Each row is a point on a tangle of strands that fork, close into loops and nearly touch. The rows are in no order.
Points whose rows are less than 39.5 apart are linked; no others are. Some points are linked to none.
Dozos: [-16  -5   7 -15   1  21   3  -8   1   2  17   3   7  -8   0   1  -1 -18
  22 -13  19  11  16   0   5  14 -17]
dami: [  5   4   2   0  -3   0   2  -1   6  -1 -11  10  -3  20   8  10   5  18
   5   2   2  -4  22   3 -15   2   3]
moz: [ -2  -4   5 -29  -2  17  -2  -8   9 -17  25  -1   5 -25 -24   4   2 -23
  12 -18  10  17  17  -5   9  29 -13]
nisel: [  5   7  12 -29   1 -11  -7  31  16  17   1  13   5   2  36 -26 -12 -19
  17   1  21  -9  25  -3  20  12   6]
gidas: [ 15  -3 -12  24  25  -9  -8 -10  -8 -14 -31 -23  -7  15  -8   5  13 -11
 -22 -19 -24 -27 -33  -7  23  14 -19]
posi: [  4   5 -13  23   8  -7 -11 -10  -8  -5 -22  -9   1  -4 -18   1   5 -11
 -19 -14 -14 -11 -29  -7  18   1  -6]
puge: [-11  -5  10  -9   0   5   5  20   1  17   9   4   8  -6  33 -26 -11 -20
  22   3  28  -6   7   2  14  -6  -4]
gomo: [  0  -1 -13  17  13  -5  -2   6 -11 -11 -13  -9   0  13   9 -13   3 -19
 -11  -4  -5 -30 -23  -1  10   6 -21]
kam: [  7  -1  11 -10  -6 -20  -2   9  41   1  10  14 -21 -10 -17  18  -3  36
   5  27 -14  20  21   5 -15   8  38]
nivol: [ 14  15  -1 -17  -3  -5 -11   2   5  -9  -6   7  -6   4  -2   1   9  -3
  -3 -10  -5  -2  13  -9  -1   7   2]
modeb: [ 11   9 -16   3  -6 -20  -9  -5  -3  -1  -2  -6  -1 -28 -41  -2   5  -3
 -24  -1 -13  10 -24  -8  21   1  16]
monet: [  0  11 -14   4   6 -12 -13   7   1  -2  -4   0  -2  -1  10 -18  -4 -28
 -18  -7   7 -10 -19  -6  13   5 -16]
pev: [  7  10  -8  -8 -12 -15  -9   2   0  -6   2   2  -1 -22 -32  -1   7   0
 -15  -1 -12   8  -7  -5   6  -3  19]
gof: [  3  20  15 -19 -21  -1  -8  29   9  24  25  14   6 -18  11 -17 -18  -7
  -8  14  19  22   9  -4   3 -18  21]
Tel: [  0   7   0  -8   4   5  -2   5  -2   1  -1   3   1  16  18 -14   2 -11
   6   0  11 -12   8  -1  -2   5  -8]
buzi: [ -3  11   6  14 -10  -4   3  20 -10  18  16  10  16  -3  32 -30 -11  -8
 -12  25  16  -2 -19  -1  -3 -48   5]
Nazab: [-26 -18   0  35   2  19  19 -26 -16   7  -6  -5   6   3  -8  22   2  24
   6   5  -5   5  -6  11 -12 -29  13]
nik: [-13  -4   0  19  21   3 -16 -21  -6  11   1  -4  -4  12 -23  11   4  36
 -19  12 -27   6 -34   0 -13 -19  39]
zavel: [-14  -1   1 -15  -1   1  -8   6  11   8   8   0  -1 -17  15 -18 -10 -34
   2 -14  20   1  -5  -3  24  13 -16]
Begap: [ -6   0   3 -33  -4   5  -3   6  16  -3  25  -1   4 -36 -11 -14 -12 -30
   5 -11  18  18   7  -4  27  22  -8]
bupa: [  3  10  -5  11  -1  -9  -4  24 -14   6  -6   3  11  13  23 -28  -9  -5
 -14  17   6 -18 -20   2  -4 -26   4]
Pubo: [ 21  -4   8 -22  12  -3   6   5  12   4  -4   3  -7  28  32   3   1   3
  25   3   6  -4  36   0 -12  29 -19]
Loteb: [ -3 -13  12 -11   1   5  22  19   4  23   3   4   8  18  37  -9 -19   2
  33  13  25  -8  31   5  -3  15 -10]
lapo: [-11   1   7  15  -9   3   9  10   7  17   7  12   3   5  22   7 -13  18
   4  27  16  13  15  16 -26 -22  11]
bafo: [  5  -5  -1 -14  -5  12   7 -24  -1 -20   1  -5  -7 -11 -38  27  19   8
  13 -19 -17  12  21  -7   0  18  -2]
givub: [ -3   8 -10  28   1  -9 -10   3 -13   6 -12   0  10 -10  -8 -11  -2  -8
 -17   0  -1  -5 -28  -4  10 -21   1]
sor: [-21 -19  10  18  -7   9  20  -3  15  10 -11  10   7   8  12  27 -12  23
  18  30   6   8  21  22 -38 -10   1]
pako: [ -3   2  -5 -20  -9   2  -3   6   7   0  32  -2   6 -40 -16 -16 -10 -29
  -9  -5  20  25  -7  -4  19   6  -8]
duv: [  2   3 -10  -3  11 -10 -11  -8   9 -18   0  -9 -20  -7  -6   8   9 -29
 -21 -31  -5  -8 -10 -15  20  35 -29]
Ful: [ -3   6  -1  19  -4  -3   1  18 -17   9   6   5  13   4  24 -26  -9  -5
 -11  20  14  -9 -20   2  -7 -38   3]
miki: [ 30   3 -10  15  22 -19 -17   2  -6  -7 -35 -18   3  26   2  -6   6   6
 -21  -3 -28 -33 -44   0  18  -1   3]
Duson: [ 11  -1  -4 -23  -3   9   1 -12   6 -29  13  -4  -3 -16 -39  19  17 -11
   9 -19  -8  13  21  -5   2  25  -6]
mor: [ 32  -8  -6   1  21  -5 -10  -3  -8 -15 -34 -19 -12  46  16   1  13  33
  -4  -5 -43 -24 -12   5   0   1   8]
zozir: [-17  -7  12  12 -11   8  17   3  15  15   4  13   8   1  17  22 -16  18
  15  28  15  20  19  22 -35 -15   8]
befup: [  7   4  20 -10  -8 -17  -3  12  43   7  -1  22 -10  -2   3  20 -12  33
  13  26  -8  17  28   9 -33  13  17]
gamip: [ -4  -1  -4  -2  15  -9   3  12  -8  -9  -8 -15 -11  19  31 -20  -2 -22
  -9  -4  -1 -39 -29  -3  10  25 -34]
nunen: [-20 -17   0  37  -1  11  27  -1 -23   3  -5  -5  11  16  13   3  -5  27
   4  14   1 -15 -14  15 -16 -34   7]
Dafo: [ 12  24 -13 -11 -10 -21 -16  16   4   2   3   8   2 -17 -10 -16  -5 -15
 -29   1  -1   7 -16 -11  11  -3   7]
gab: [ -1   5 -20  35   1  -6  -2  -8 -10   1  -4 -11   5 -30 -24   0   3 -12
 -22 -15   1   9 -38 -10  23  -5  -7]
Vuf: [  9  12  -2 -10 -17 -22 -20  14   8   2  15   7  -9 -24 -31  -6   5  10
 -22  23 -14  12  -2  -1  10 -11  43]
vuzom: [-17  -5  -1  14   0  17  28  19 -23   9   1  -4   9  25  35 -15 -17  14
  14  10  14 -25 -16   3 -22 -18 -13]
Zosez: [ -7  -3  -7  28   2   0   2  -3 -21  -1 -13  -4  12  12   0  -7   2   6
  -6   7  -5 -18 -19   4  -2 -25   7]
Mok: [ -3  -9  -5  15  15  16  19   1 -20 -18 -20 -19  -4  34   6   1  12   6
   7 -10 -24 -42  -8  -1  -6  11 -31]
Basi: [  1 -13   1  -7  -3  11  11 -30   1 -10  -4  -4  -9  -3 -36  34  15  22
  13 -14 -20  12  21  -3  -5  13   8]
toz: [ 17  -3  -1  -4  10   4  -4 -17  -4 -21 -24 -10 -17  21  -5  18  18  11
   8 -21 -26  -7  20  -8   1  10  -6]
voka: [  9  -3   9 -13  -7 -12   0   0  28  -2   0  11 -18  -3 -17  23   3  36
   5  10 -12  17  23   3 -17  12  28]
Felok: [ -2  10   1   5  -6 -12 -13   9   0   8  -8  11  -1   6  -1  -5   1  15
 -14   7  -7  -6  -2   0  -2 -20  21]
rimef: [  9  -6  -5 -11  -3   0   1 -30  -4 -19  -2 -10  -7 -17 -48  17  19   0
  -2 -14 -25  10  -2  -6  13  13  14]
sasem: [ -3  -4   2   3   1   4   0 -25  -1  -1 -11   0  -7   6 -22  18  10  28
  -1  -7 -19   3   6  -1  -5  -2  19]
nofik: [ -7   9   7  10 -13   1   4  13  -5  20  23  11  14 -18  21 -21 -10 -17
 -10  13  18  13 -17  -8   1 -43   2]
Baki: [-10  -6  12 -11  -1   7   4  16   2  18  11   7  10  -1  29 -15 -13 -12
  24   1  29   1  21   2   8   2  -1]
sugeb: [ -9   1 -16   7  -9   0   0 -10  -2 -10  13  -3   2 -32 -32   0   1 -21
 -10 -18   5  13 -15  -5  12   5 -13]
vevif: [-14  -3 -13  23   0   7  -1 -14 -10  -6   2  -4   5 -21 -21   2   4 -19
  -5 -17   0   3 -18  -9   7  -3 -18]
nuken: [-11  -6   9 -18  -4  22   7  -7   1   0  24   4   9 -12 -12  10  -2  -8
  22 -12  19  21  26  -3  -5  19 -11]
zab: [ -2 -11  17 -16   2   1  12  17  10  23  10  13  12   3  35  -7 -16  -5
  34   3  29   1  39   6   6  18  -5]
Dapet: [ -1  -1   4 -20 -13   9   1  -2   5 -11  31   6   9 -28 -36   9   6  -4
   3   3  13  29  24   6  -1   8  12]
Moti: [ 11  10  -8 -19   7  -7 -11  -3  10 -20  -2   0 -13  -2  -6   1   8 -25
  -9 -22  -6  -4  -2 -15  11  25 -17]
kon: [ -3  10  17 -13 -22   4   4  17  12  15  34  11   9 -22  -1   5 -14   7
   0  18  19  36  19   6 -11 -10  22]
molo: [-11   4   3  23  -8   4   8   2 -13  10  15   8  16 -19  10 -13  -2 -12
  -9   9  17   8 -19  -3  -2 -44  -3]
nom: [-22 -21  -2  38   2  22  22 -26 -25  -2 -10 -12   9  13 -11  18   5  18
  11   0  -6  -6  -5  10  -6 -21  -1]
bufu: [ 11  16  -4 -24  -1  -5 -12   5  10  -9   0   8  -5  -3  -6  -6   1 -19
  -6 -12  -1   2   3 -12   5  13  -6]
Kegod: [ -6   2  -8 -11  -9   6  -1  -1   2  -8  21   2   5 -30 -27  -3  -2 -24
  -3 -11  11  16  -7  -7   8   7  -9]
Dudo: [ -8  -2  -8  21   4   0   2   6 -19  -2  -1  -5   8   5  11 -21  -4 -13
  -4   5   9 -17 -23   2   0 -16 -14]
gisum: [ -9   5   7   5  -8   6  10  12   0  18  10   9   6   9  26  -5 -13   7
   3  21  24   7  13  10 -20 -20   9]
nel: [  7  -4  11  -6  -2  -5   6  -1  21   9  -9  15  -2  17  15  20  -9  19
  17  18   3   8  34   9 -32  13  -6]
foti: [ -5 -13   3   1  -3   9   9 -25   6  -3 -12   1  -8   9 -19  30  10  31
  10  -8 -16   8  20   2 -11   6   7]
kor: [ -7   0  -8  27   0  -3  -2   2 -19  -1  -6   1  12  -3   0 -12  -1  -8
  -8   4   3  -9 -21  -1   3 -25  -2]
tovop: [  0 -11   9   1  -5   4  11  -7  17   6 -10  13   4  15   4  29  -4  19
  21  12   2   9  33  11 -33  12  -8]
vok: [ -4  12   1 -11 -12  -1  -6  14   3  14  20   7   7 -27   5 -21 -13 -23
 -10   0  17  21 -11  -9  14 -15   2]
Dibem: [-18  -5   5   9  -8  22  14  -9  -5   7  15   6  10  -2   5   9  -3   1
  17   0  22  15  16   7 -15  -9  -7]
kasu: [ 16  11  10 -36 -13  -2  -7  13  13  -5  34   8   6 -24 -24  -5  -1 -11
  -4  10  16  27  25   4   6  13  16]
zon: [ 14  17  -8 -15 -22 -25 -20  20   6  -1  16   9  -3 -28 -26 -10   2  -6
 -25  17  -5  15  -6  -4  12  -8  26]
Bem: [ 18  -6   1 -15   0   0   0 -14  12 -15 -16   2 -18  11 -11  32  13  26
  16 -15 -20  16  34  -6 -15  22  -2]
Zoza: [ -9 -11   5   3  -9  10  12 -13  10   2   1  10   3   4 -10  35  -1  20
  18   3   5  17  31   7 -25   9  -3]
Ribif: [  6  11   2 -21   7  -8 -12  12   5   4  -3   7  -4  10  22 -23  -6 -24
   0  -3  12 -11   5  -6  10  10  -5]
Tugof: [  9   0  -3  -7  13   1  -6  -8   1 -21 -13  -6 -14  18   3   4  14 -17
   3 -19 -13 -18   7 -11   1  18 -23]
nif: [-10  10   4   0  -9   6  -2   3  -4   8  13  10   7  -7   2  -5  -4  -4
   1   2  14  11   5   1  -8 -17   7]
Kidu: [-25 -12   2  36  -4  16  19 -15 -19   5   1   0  12  -4  -1  13   1  15
   5   4   6   4  -4   7 -12 -38   6]
sedu: [-15  -6  -1   7   1   3   5   1  -3  13  21  -1   9 -26  19 -25  -8 -30
   1  -3  25   5 -23  -4  16 -17 -20]
muvo: [-16 -20  -2  27   8  20  14 -34 -21  -1 -18 -16   3  25 -13  20   9  25
   8   0 -18 -11  -7  10  -5 -12  -1]
Nef: [-14 -10  -4  34  -1   6  14   1 -26  -1  -7  -6  12  12   9  -4  -2  14
   1   9  -3 -17 -18   8  -7 -31   3]
Zol: [ -9 -12  -1  18  16   6  -9 -27 -13   9 -14  -7   1  19 -14  12   6  31
  -9   5 -24  -3 -22   6  -6 -16  25]
tis: [ -3  15  -1  -9 -11  -1  -9  10   0   8  12  12   5 -14  -5 -12  -5 -11
  -8   3  11  10  -2  -7  -1 -11   8]
tova: [ -9  -4  -7  17   8  11  11  13 -24  -8 -10 -11   6  22  20 -20  -7  -3
   2   1  -3 -39 -29  -3 -10  -5 -24]
sed: [ -5  -7  -8   9  16   2   7   6 -15 -15 -12 -17  -6  17  15 -11   5 -19
  -6  -9  -7 -40 -23  -3   3  17 -36]
Viza: [-23 -10   3  18  -3  23  16 -13 -16   1  14   0  11  -2   7   0   2  -8
  18  -4  21   4   4   4 -11 -16 -16]
Dano: [ 16   1  -6   2  14  -4  -8  -8  -3 -24 -24  -8 -11  19   0   5  15 -10
  -4 -18 -25 -20  -2  -8   9   9 -15]
Tuzi: [-22 -11  -2  26  -6  21  12 -17 -19  -5   6  -1   8  -1  -8   9   5  -3
  13  -6   8   0   3   4  -9 -13 -13]
Roka: [-16   0   0  22 -12   6   5  -3 -13   2  12   5  14 -18  -5  -2  -1  -5
  -5   1   8  10 -16  -3  -4 -36   2]
gadug: [ 17   9  11 -29 -13  -7  -4  11  18   0  32  10   1 -18 -19   8   0  10
   0  15  11  29  32   7  -9  17  23]
Pabi: [ -8   0   3 -10   2  11  -1  -4   0   2   8   2   3   4   6  -3  -1 -15
  14  -8  15   1  13  -3   0   8 -13]
des: [  6   5 -13  15   9  -9 -10  -5  -7  -9 -19  -4   0   4  -5  -5   4 -14
 -15  -9  -9 -20 -17  -6  12   0 -11]
kupus: [ -2  -3  12 -23   4  -6   9  29   4   7  -1   2   0  10  48 -25  -8 -17
  28  -1  18 -31  16   1  20  24 -13]
vup: [ 16  25  -7 -23 -20 -20 -18  25  10   3  19  10  -1 -27 -15 -18  -6 -16
 -26  13   3  18  -9  -7  12  -3  16]
tati: [  6  14  -8   5   4 -13  -8  21  -8   5  -8   1   8  14  23 -31 -10 -15
 -16  10   6 -22 -19   0   3 -13  -3]
getul: [ 20 -23  -2   0  19   6   2 -17  -1 -12 -37 -19 -23  45   7  22  14  40
   9  -7 -37  -5  12   7 -11   8  -4]
gali: [  0   1 -11  16   7  -3   1  11 -17  -9 -12  -6   7  18  11 -20  -2  -7
  -7   5  -2 -34 -25   0  -2  -4 -14]
Kef: [  8  -5  -2 -12  -5  -8  -3 -25   0 -11   5  -7  -7 -18 -46  14  17  11
  -6   0 -20  11  -1  -3   9   3  30]
pelur: [-22 -21  -5  33  -3  20  34  -5 -20  -2 -11  -7   9  21  12  13  -5  30
  10  14   1 -14  -2  16 -23 -23  -5]
fum: [ 13   1  17 -16  -9 -24  -2  14  47   0  10  18 -16 -11  -8  20 -10  34
  12  30 -13  23  30  11 -29  17  28]
gote: [  4   3  10 -23   3  -6   4  29   7  16   0   5   4  14  41 -27 -11 -13
  21   3  21 -19  20  -1  13  15   1]
rus: [ -9   3 -15   9   7  -6  -9  -8   3  -8   5  -9 -10 -14  -5  -1   4 -29
 -21 -24   6  -5 -20  -9  17  26 -27]
liv: [-24 -17   7  -5   1  15   6  -4  -2   5  13  -9   0 -13  25 -13  -2 -31
  23 -12  22  -9  -1   7  17   9 -26]
Zukuz: [ -4   8   6 -25  -4 -12  -9  30  17  18   8  10   7 -14  29 -29 -16 -29
   6  -4  25  -1   9  -4  29   3   1]
Femo: [-18  -7 -10  13   9   6  -4 -10  -6  -5   5 -11  -7 -11   7  -7   2 -33
  -5 -15  11 -10 -18  -1  13  13 -32]
zufe: [-25 -15   0   6   3  11   7 -10 -10   2   9 -12  -2 -12  22 -14   0 -32
  11  -9  17 -12 -16   6  13  10 -34]
til: [ 19  14   3 -21 -10 -21 -16   9  13  -6   3   7 -16 -12 -20   0   9  21
 -12   8 -18   6   7  -6   0   1  36]
Vin: [  9  17   7 -16 -13  -9  -7  12  16   7   9  16  -5  -3  -6   7   1  21
  -4   7   2  13  23   2 -14   6  22]
Supov: [-17  -9  -2  20   3  18  20  12 -28  -1   1  -6   9  16  26 -21 -10  -1
  11   5   7 -28 -27  -1 -13 -16 -21]
lepek: [-16  -5  -1 -15  -1   8  -6  -7   8  -1  18  -6  -3 -28  -3  -6  -4 -34
  -1 -22  15   6  -7  -3  21  23 -24]
pinu: [ -4  -7   2  -8 -12  14  12 -13   4 -11  19   3   8 -17 -36  30   7  11
  13  -5   5  24  28   7 -10  13   5]
Sini: [ 13  10  -1  -7  -2  -5  -8   1   5  -8 -12   8  -7  14   2   5   9  10
   2  -8  -8  -7  16  -3  -8   5   4]
mela: [  8  19   1 -24  -8  -7 -14  12  10   4   9  12   1  -7  -3 -12  -5 -15
  -7  -2   8   9   5  -9   3   5   5]
turup: [ 11   3  18 -11  -6 -15  -2   6  33   9  -5  19  -7   9  11  20 -11  28
  13  17  -4  13  32   9 -34  14   7]
Felil: [ 37   3  -4 -14  13  -9   0  25   1 -20 -28  -7 -20  48  39  -6   1  28
   3   1 -20 -29  11   1 -16  14  -8]
pafa: [ 17  -9  12 -15   7  -1  16   5  10  13  -4   6   0  31  31   2 -12   9
  27  16  12  -5  34   6 -19  22 -12]
sukuv: [ 24  34  10 -34 -14 -18 -26  33  20  15   8  17  -6  -2  11 -22  -9   0
 -16  13   4   8  14 -10   0   1  27]
Zaz: [ 13  22   8 -29  -9  -6 -15  22  15  14  10  15   1  -3   8 -20  -9 -11
  -5   4  12   8  13  -9   2   2  15]
semov: [-13   2  -1  15 -11   6   3  -2  -9   5   0   8   5  -1   0   6   1  11
  -1   4   7   4   6   5 -11 -20  11]
gumo: [  7   3 -13  16   9  -5  -5 -20  -4  -9 -14 -14  -4 -11 -30  12   9 -11
 -17 -23 -21  -3 -26 -14  23  12  -9]
Dob: [ -5   8   0 -18  -8  -5  -8  21  12  19  15   6   6 -25  15 -27 -16 -30
  -4  -3  21  12  -7 -10  24  -7   0]
gevi: [ -3  16  11   5 -11  -4  -4  22   2  20  12  13   5   5  27 -16 -14   5
  -8  24  18   8   5   4 -13 -29  19]
gisi: [ -5  -7   3 -11 -16  11   8  -7  -3 -14  29   1  10 -27 -42  20   8   2
   9   1   9  28  22   8  -6   2  10]
Ved: [ -1   8   0 -20   2  -2 -10   8   9   6   3   3  -1  -4  15 -21  -7 -31
   1  -9  14  -4   0  -7  17  14  -8]
vafa: [ 19  10   7 -29  11  -5  -7  11  11   2  -2   6  -7  20  30 -15  -2 -14
   8  -5   7 -13  17  -7   6  19  -3]
bopan: [ 20   4 -13  24  20 -14 -12  -2  -9  -8 -32 -16   2  18  -3  -4   6  -4
 -23  -7 -21 -31 -40  -2  21   2  -6]
vinem: [  1  -3  -7   0   2   6   2 -36  -8 -13  -6 -12  -5 -14 -47  18  16   1
  -4 -16 -26   8 -15  -6  13  10   6]
nez: [ 21  32  -1 -31 -17 -24 -24  29  15   6  11  14  -4 -13  -5 -20  -7  -9
 -27  13  -1   9   2  -9   7   0  21]
Liru: [ 17  -5   1  -9   5   2  -1 -17   4 -16 -22  -5 -19  17  -8  25  16  24
  11 -18 -25   2  24  -5  -7  13   0]
Rar: [-17  -4  12   6 -12  19  17  -2   1  14  25  10  13 -11   6  12 -12   3
  15   5  25  28  17   6 -17 -18   2]
budeg: [-13 -15  -2  22  -4  14  30   7 -11   1 -10  -2   8  26  18   5  -9  25
  10  18   9 -16   5  16 -27 -10  -8]
fuba: [ 17 -21   7  -6   8  -3   4 -13  14 -11 -34  -4 -20  26   3  35   9  35
  23  -2 -29   9  35   5 -25  17  -8]
nopa: [-17 -11  10  -3  -3   6   7  10  -1  16  17   2  11 -19  32 -27 -10 -25
  16  -1  28  -1  -6  -1  16 -17 -11]
pifib: [ -6   3   0  18  15  -4 -23 -15 -12  13 -11  -6   3   1 -26   3   5  20
 -22  12 -25   2 -44  -1   1 -21  31]
Bude: [ 16  21   3 -22 -12 -14 -13  14  13  -2   7  14  -8  -6  -7   0   4  10
  -9   3  -3   8  16  -5  -7   3  22]
gule: [  0  11 -15   0   2 -10  -9  -2   7  -6   6  -1  -5 -17 -13  -5   0 -28
 -21 -18   5   2 -18 -11  17  21 -17]
buba: [ -4   4   1   8  -6   2   3   1  -2   6  -3   7   3  15   5   3   1  14
   2   6   8  -2  13   6 -16  -9   5]
gud: [-25  -7   6  21  -6  22  22 -12 -14   6  25   6  17 -14   9  -3   1 -13
  11   1  23  10  -5  -1 -10 -37 -10]
dotak: [ -9   3   1  23  -5   3  11  12 -18   6   3   5  12   9  24 -14  -8   8
  -7  20  12  -9 -12   8 -14 -36   7]
somo: [ 12  -6  -3  15  21   2 -10 -25 -15  -9 -29 -19   1  22 -13   7  14   8
  -7 -10 -34 -23 -31   0  11   1  -3]
ruv: [ -8 -12   6  -3 -11  15  18 -18   8  -5   7   7   3  -6 -26  39   2  23
  21  -4   1  25  33   6 -22  16  -5]
Zesi: [-25 -27   2  28   0  14  22 -17   4   8 -17   1   0  12   1  27  -6  36
  11  22  -5   4   5  22 -23 -18  12]
Kot: [ 10   5   1 -26 -14  -2  -7   2  10 -15  30   6   6 -30 -37   2   7 -11
  -6   6   8  25  21   4   6   9  15]
lilo: [-10  -3 -16  35   1   1   1 -17 -15  -3  -5 -14   4 -27 -29   6   5 -12
 -14 -21  -3   5 -33  -8  20  -1 -12]
dumo: [ 16   6   1 -18  -8 -24 -18   2  14  -4   9   3 -18 -16 -33   1  10  19
 -17  17 -20  11   2  -3   8  -2  48]
silat: [-11   4  15  -4 -16  15  12   9   4  15  33  10  13 -20  -1   8 -13   6
   7  10  22  33  16   6 -14 -18  12]
lof: [  2   7  -8  -5  12 -17 -10  10   4   1  -5  -6  -9   5  27 -25  -5 -33
 -17  -4  11 -18 -19  -4  22  18 -20]
sal: [-16  -5  -5   5   1  -1  -2   1   3  13  22  -8   0 -34  19 -22  -9 -32
  -8 -16  23   9 -22  -3  29  -1 -22]
Fezu: [ 15 -16   6  -9   2   1   6 -17  15 -11 -21   1 -15  12  -6  40  10  29
  25  -7 -20  16  39  -1 -24  22 -11]
Lim: [  9  12 -14  15   3 -16 -12  -5  -4   1 -17  -6   2 -15 -26  -1   2  -3
 -26  -9 -14   2 -31 -10  19  -3   7]
Dete: [ -9   9 -15  15   2  -9  -7   5  -4   9  15  -5   0 -25   9 -20  -6 -27
 -20 -12  20   6 -30  -9  22  -2 -18]
Tur: [-22 -17  13 -15   3  11   8   4   0   2   4 -11   0  -9  30 -12   0 -29
  27 -11  17 -20  10   9  21  24 -27]
gak: [  8   4  12 -19 -14 -10   0   8  24   1  24  14  -3 -18 -18  19  -3  23
   6  19   4  28  33  11 -15  13  23]
Vuv: [ 30   5  -5   6  23 -21 -28   0  -1  -1 -32 -11  -1  29   7  -8  10  16
 -23   2 -37 -25 -42   2  10 -10  21]
Refes: [ 25 -16  -4  -2  26   2  -6 -17  -8 -16 -36 -25 -21  49   9  11  18  37
   0 -10 -45 -12  -2   7  -5   6   2]
lezoz: [  5  -9  -4  14  19   6  -3 -26 -18  -4 -26 -16   2  29 -11   7  16  18
  -4  -4 -31 -19 -21   5   3  -4   2]
fara: [-20  -4   6  26 -10  12  17  -8 -15   4  16   6  14 -16   0   9   3   5
   3   3  11  12  -4   3 -12 -41   2]
sumev: [  4  15 -13  20  -5 -17 -15   9  -8  10 -12   1   6 -21 -16  -7  -2  -1
 -27   1  -6   4 -35  -5  17 -19  11]
budil: [  3  -2  -2  21  19 -10 -25  -8 -11  15 -20  -8   8  16  -8  -3   5  22
 -21  13 -23 -14 -48   4   2 -25  30]
Vivab: [  3  -9  11  -8   1   4  19  13   5  20  -4   6   7  25  36  -5 -19  11
  24  21  20  -6  25   8 -19  13  -8]
far: [ -6  12 -23  28   3  -8  -8   2  -7   2   9  -9   1 -31 -10  -7  -1 -20
 -29 -16  11   7 -35 -14  23   1 -11]
Sok: [-19 -23   5  20  -3  10  25  -5   7   5 -19   5   5  16  11  26  -8  29
  17  30  -1  -4  15  23 -34 -12   3]
pokaz: [-31 -22   2  30   2  17  18 -26  -3  13  -6   0  -2   1  -7  26  -3  35
   4  14  -9  12  -5  14 -17 -25  23]
soton: [ 11   0  -1 -12  13   6   0  -4  -1 -18 -12  -3 -13  26  16   5  14  -9
  14 -12  -8 -16  21  -5  -4  20 -23]
tede: [  3   2   7 -11 -13  -4   4   2  18   2  11  12  -4  -8 -17  22   0  27
   4  10  -1  19  28   6 -18  11  18]
zam: [  0   2  -2 -14  14 -13  -2  13   2  -1  -7  -9 -13  13  33 -25  -6 -29
  -7  -3   8 -31 -15  -4  21  24 -22]
pok: [ 21   3  -8  17  27  -5 -14 -27 -10 -11 -34 -23  -7  19 -15   9  14  -2
 -20 -16 -35 -17 -37  -6  20   9  -8]
sevel: [ -7 -17  -2  19  17  11   5 -29 -16   1 -20 -10   0  34  -8  13  10  30
  -4   2 -25 -11 -16  11  -5  -7  10]
dip: [  8  15 -13   5   7 -20 -16  15   0   0 -11   2   2   7  11 -23  -8 -18
 -25   2   4 -14 -19  -5  11  -2  -7]
Kozop: [  7  18 -18  -1  -4 -16 -11   5   1  -6   1   1  -2 -21 -17  -8  -1 -20
 -22 -11   1   4 -17 -11  14   8  -5]
gef: [ 15   1  -7 -17  -6  -4  -3 -12   4 -24   4  -3  -6 -20 -39  12  13 -10
  -4 -18 -15   8   7  -7  10  19   6]
puvif: [  2  -2  -9  11   5   1  -4 -30 -10 -10 -13 -12  -1 -14 -39  12   9  -4
  -8 -17 -22   1 -25  -8  18   5  -1]
migo: [-11 -10  14 -21   5   5  10  18   2   3  -2  -5  -2   7  41 -13  -1 -20
  31  -7  15 -30  17   4  19  30 -20]
pap: [ -3  -5   9 -29   1  21   5 -11   5 -12  27   2   7 -16 -23  13   4  -9
  20 -17  12  21  29  -2   0  30 -14]
bipi: [ 30   6  10 -31  13  -7  -2  14   9  -1  -8   2 -13  31  40  -9  -2  -4
  18  -4   5  -7  33  -6  -1  30  -8]
kez: [  5  20  11 -20 -23  -3  -7  25  10  11  32  13   4 -23  -4 -12 -11  -1
  -9  21  13  26  12   1  -2 -10  26]
puf: [  9   6 -10 -16 -10  -8  -6  -5   4 -16  12   0   1 -26 -41   4  11 -10
 -10  -6  -6  13   2  -6  11   8  10]
nul: [ 17   5  -4  13  20 -19 -30   0  -3  11 -24  -7   3  23  -4  -8   7  19
 -27   9 -29 -19 -48   4   8 -16  28]
tif: [ -3  20  13  -3 -19  -4  -9  25   5  21  18  15   2  -8  17 -13 -13   3
 -10  20  15  18   5   0  -8 -26  22]
ziv: [ 13   6   4 -23  13   4  -6   1   7  -7  -4   1  -9  21  20  -2   8 -13
  13 -12   2  -9  22  -6   0  24 -16]
kase: [ 18  -5  -2  -3  19   6  -6 -24 -10 -24 -33 -24 -20  27  -9  19  18   8
   5 -27 -41  -7   8  -8   5  13 -10]
Rov: [-10   1   6  12  -4  10  17  11 -12  12  11   4   9  11  30 -14 -10   3
   4  19  23  -2   0   7 -16 -28   3]
tiz: [ -9  -8  -1  14  -4  12  29  17 -13   9  -2  -1   9  28  31  -4 -17  24
   8  20  13 -19  -4  13 -29 -16  -7]
vapot: [  2  -5  -1  -7   0   1  -2 -27  -3  -3  -3  -3 -11  -6 -36  16  12  23
  -3  -5 -27   9  -6  -5  -1   3  29]
giman: [ 21  -9  -5   2  23   2  -5 -11 -11 -28 -34 -26 -18  29  -1  10  18  -2
   1 -22 -39 -22   0  -5  10  13 -19]
lal: [-25 -17  -3  35  -1  22  18 -23 -25  -6  -3  -7  10   6  -9  11   9   2
  14  -6   1  -7  -2   3  -6 -19  -9]
seso: [ -6  -5   2 -32  -1   8  -3  -4  14  -9  24  -4   0 -30 -16  -4  -5 -31
   3 -19  16  14   3  -4  21  28 -15]
foga: [ 21 -21   2  -2  13   0   4 -12   4 -12 -38 -13 -19  35   8  25  12  37
  16  -3 -28  -1  26   6 -16  11  -7]

How many points has the smallest loop of links through each point below? Write none if it is on no loop.
Zol: 13
Kef: 9
vup: 12
puf: 10
pelur: 12
gud: 8
Sok: 17

A piece is all that can be reached along the links. How many separate loops has the piece of each point below (a circle has one, a figure eight two, a Y none), and how many tips (points with one link)?
lilo: loops 2, tips 1
pinu: loops 4, tips 0
nik: loops 8, tips 0

Name the points in between on the shortest way along the links from the first point to the second, in order.
pap / far: moz seso Begap pako Kegod sugeb vevif lilo gab
fuba / Tugof: Fezu Bem Liru toz kase giman Dano
nopa / Dano: puge Baki zab Loteb Vivab pafa Pubo bipi vafa ziv soton Tugof
zam / rimef: gamip sed gomo des posi gumo puvif vinem
